Each scene shows the same named points in several views. A view is turned or mirrored, shifted and resized as a whole, has a little noise and may leave points out.
In the rows, zero is written as 128.

Scene 1
View 1
k_356: [122 130 145 113 101 129 103  93 125 136 129 170 118 113]
k_383: [105 106 139 130 126 139 137 105 127 162 124 141 133 105]
k_254: [116  85  71 137 139 126 137  92 148 155 117  72 155 118]
k_740: [140 108 118 157 129 120 142 108 123 146 113 145 143 130]
k_905: [128 120 134 127 115 125 116  97 128 136 123 151 132 118]
k_785: [ 94 104 124 126 128 139 140 101 136 161 127 127 135  99]
k_731: [111  93 102 131 135 133 133  97 142 153 122  89 148 109]
k_304: [137 106  72 131 102 109 107  90 135 134 122 139 133 136]
k_40: [141 122 158 170 122 124 149 118 108 144 111 187 134 131]
k_27: [110 108 111 110 115 129 106  83 142 144 128 109 135 107]
k_660: [143 129 154 132 113 118 108  95 119 129 119 167 124 122]
k_668: [ 96  97 112 128 120 135 136 103 134 159 129 130 134 106]
k_556: [155 113 114 156 133 113 129 100 125 133 110 135 145 133]
View 2
k_40: [118 104 126 147 115 124 122 171 104  96 138 148 103 194]
k_356: [130 121 152 130 103 125 117 125  70  79 158 140 108 168]
k_254: [176  97 159 148 138 130 101  93 117 145 116 167 149 122]
k_304: [145 124 173 155 139 100 112 126  81 122 145 146 140 140]
k_668: [146 109 149 129 116 136 102 146 101 114 124 158 115 159]
k_731: [165  92 149 138 127 135 104  94 109 126 124 159 137 133]
k_383: [143 103 146 125 105 144 108 124  98 104 134 157 113 161]
k_905: [135 109 149 142 114 122 115 121  87  97 149 145 121 161]
k_27: [157 108 161 137 115 127 110  87  84 106 145 153 130 140]
k_785: [156 109 149 119 104 147 103 114  98 112 125 159 118 150]
k_740: [137 103 140 152 130 120 117 146 109 118 130 151 124 164]
k_556: [136 114 157 152 130 110 115 141  93 111 142 146 127 159]
View 3
k_668: [ 89 118 148 117 169 105 116 143 103 161 145 109 135 155]
k_660: [167  92  85  85 100 102  67 167 158 129 187  89  81 205]
k_383: [ 99 106 151 123 147 117 109 150 125 155 150 124 131 168]
k_556: [116 117 111  80 144  81  88 156 101 158 174  71  97 166]
k_785: [ 82 114 158 127 162 112 124 139 107 167 143 124 139 157]
k_356: [113 118 180  74 135 138  86 172 153 136 173 149  86 181]
k_905: [111 114 142 100 132 100  92 157 125 144 166  96  85 179]
k_254: [ 40 128 137 159 183  70 148  98  59 192 135  44 120 130]
k_740: [127 100  85 122 137  77  97 141 110 162 161  65 117 169]
k_40: [172  82  68 103 117  96  75 165 147 141 172 106 133 196]
View 4
k_304: [118 121 109 164  75 116 113 181 155 112 122 162 237  38]
k_668: [119 129  74 163 126 155 138 149 180  95 125 109 193 134]
k_785: [123 126  78 167 131 158 150 155 176  94 131 105 180 158]
k_40: [151 110 123 124 190 135 106  31 188 112  32 127 131  51]
k_383: [121 117  91 166 147 149 148 119 176 101 119 118 168 149]
k_731: [112 115  88 160  73 186 133 187 183 119 116  67 182 117]
k_254: [110 133  77 169  45 200 120 223 200 116 115  33 209  89]
k_905: [119  94 115 163 122 116 132 129 166 123 105 163 170 104]
k_27: [107  97  95 177  67 142 140 184 158 128 135 130 184 137]
k_556: [124 121 116 151 119 123 119 135 173 111  92 155 202  56]
k_660: [128  78 135 151 133  95 128  90 152 135  95 197 150  92]
k_356: [110  88 117 167 136  92 143 116 144 120 126 198 168 132]

Which points are out of place in each view (at most two, in the order of its rows)? Write - if all are in place.
view 1 | k_556
view 2 | k_668
view 3 | k_660, k_356
view 4 | k_40
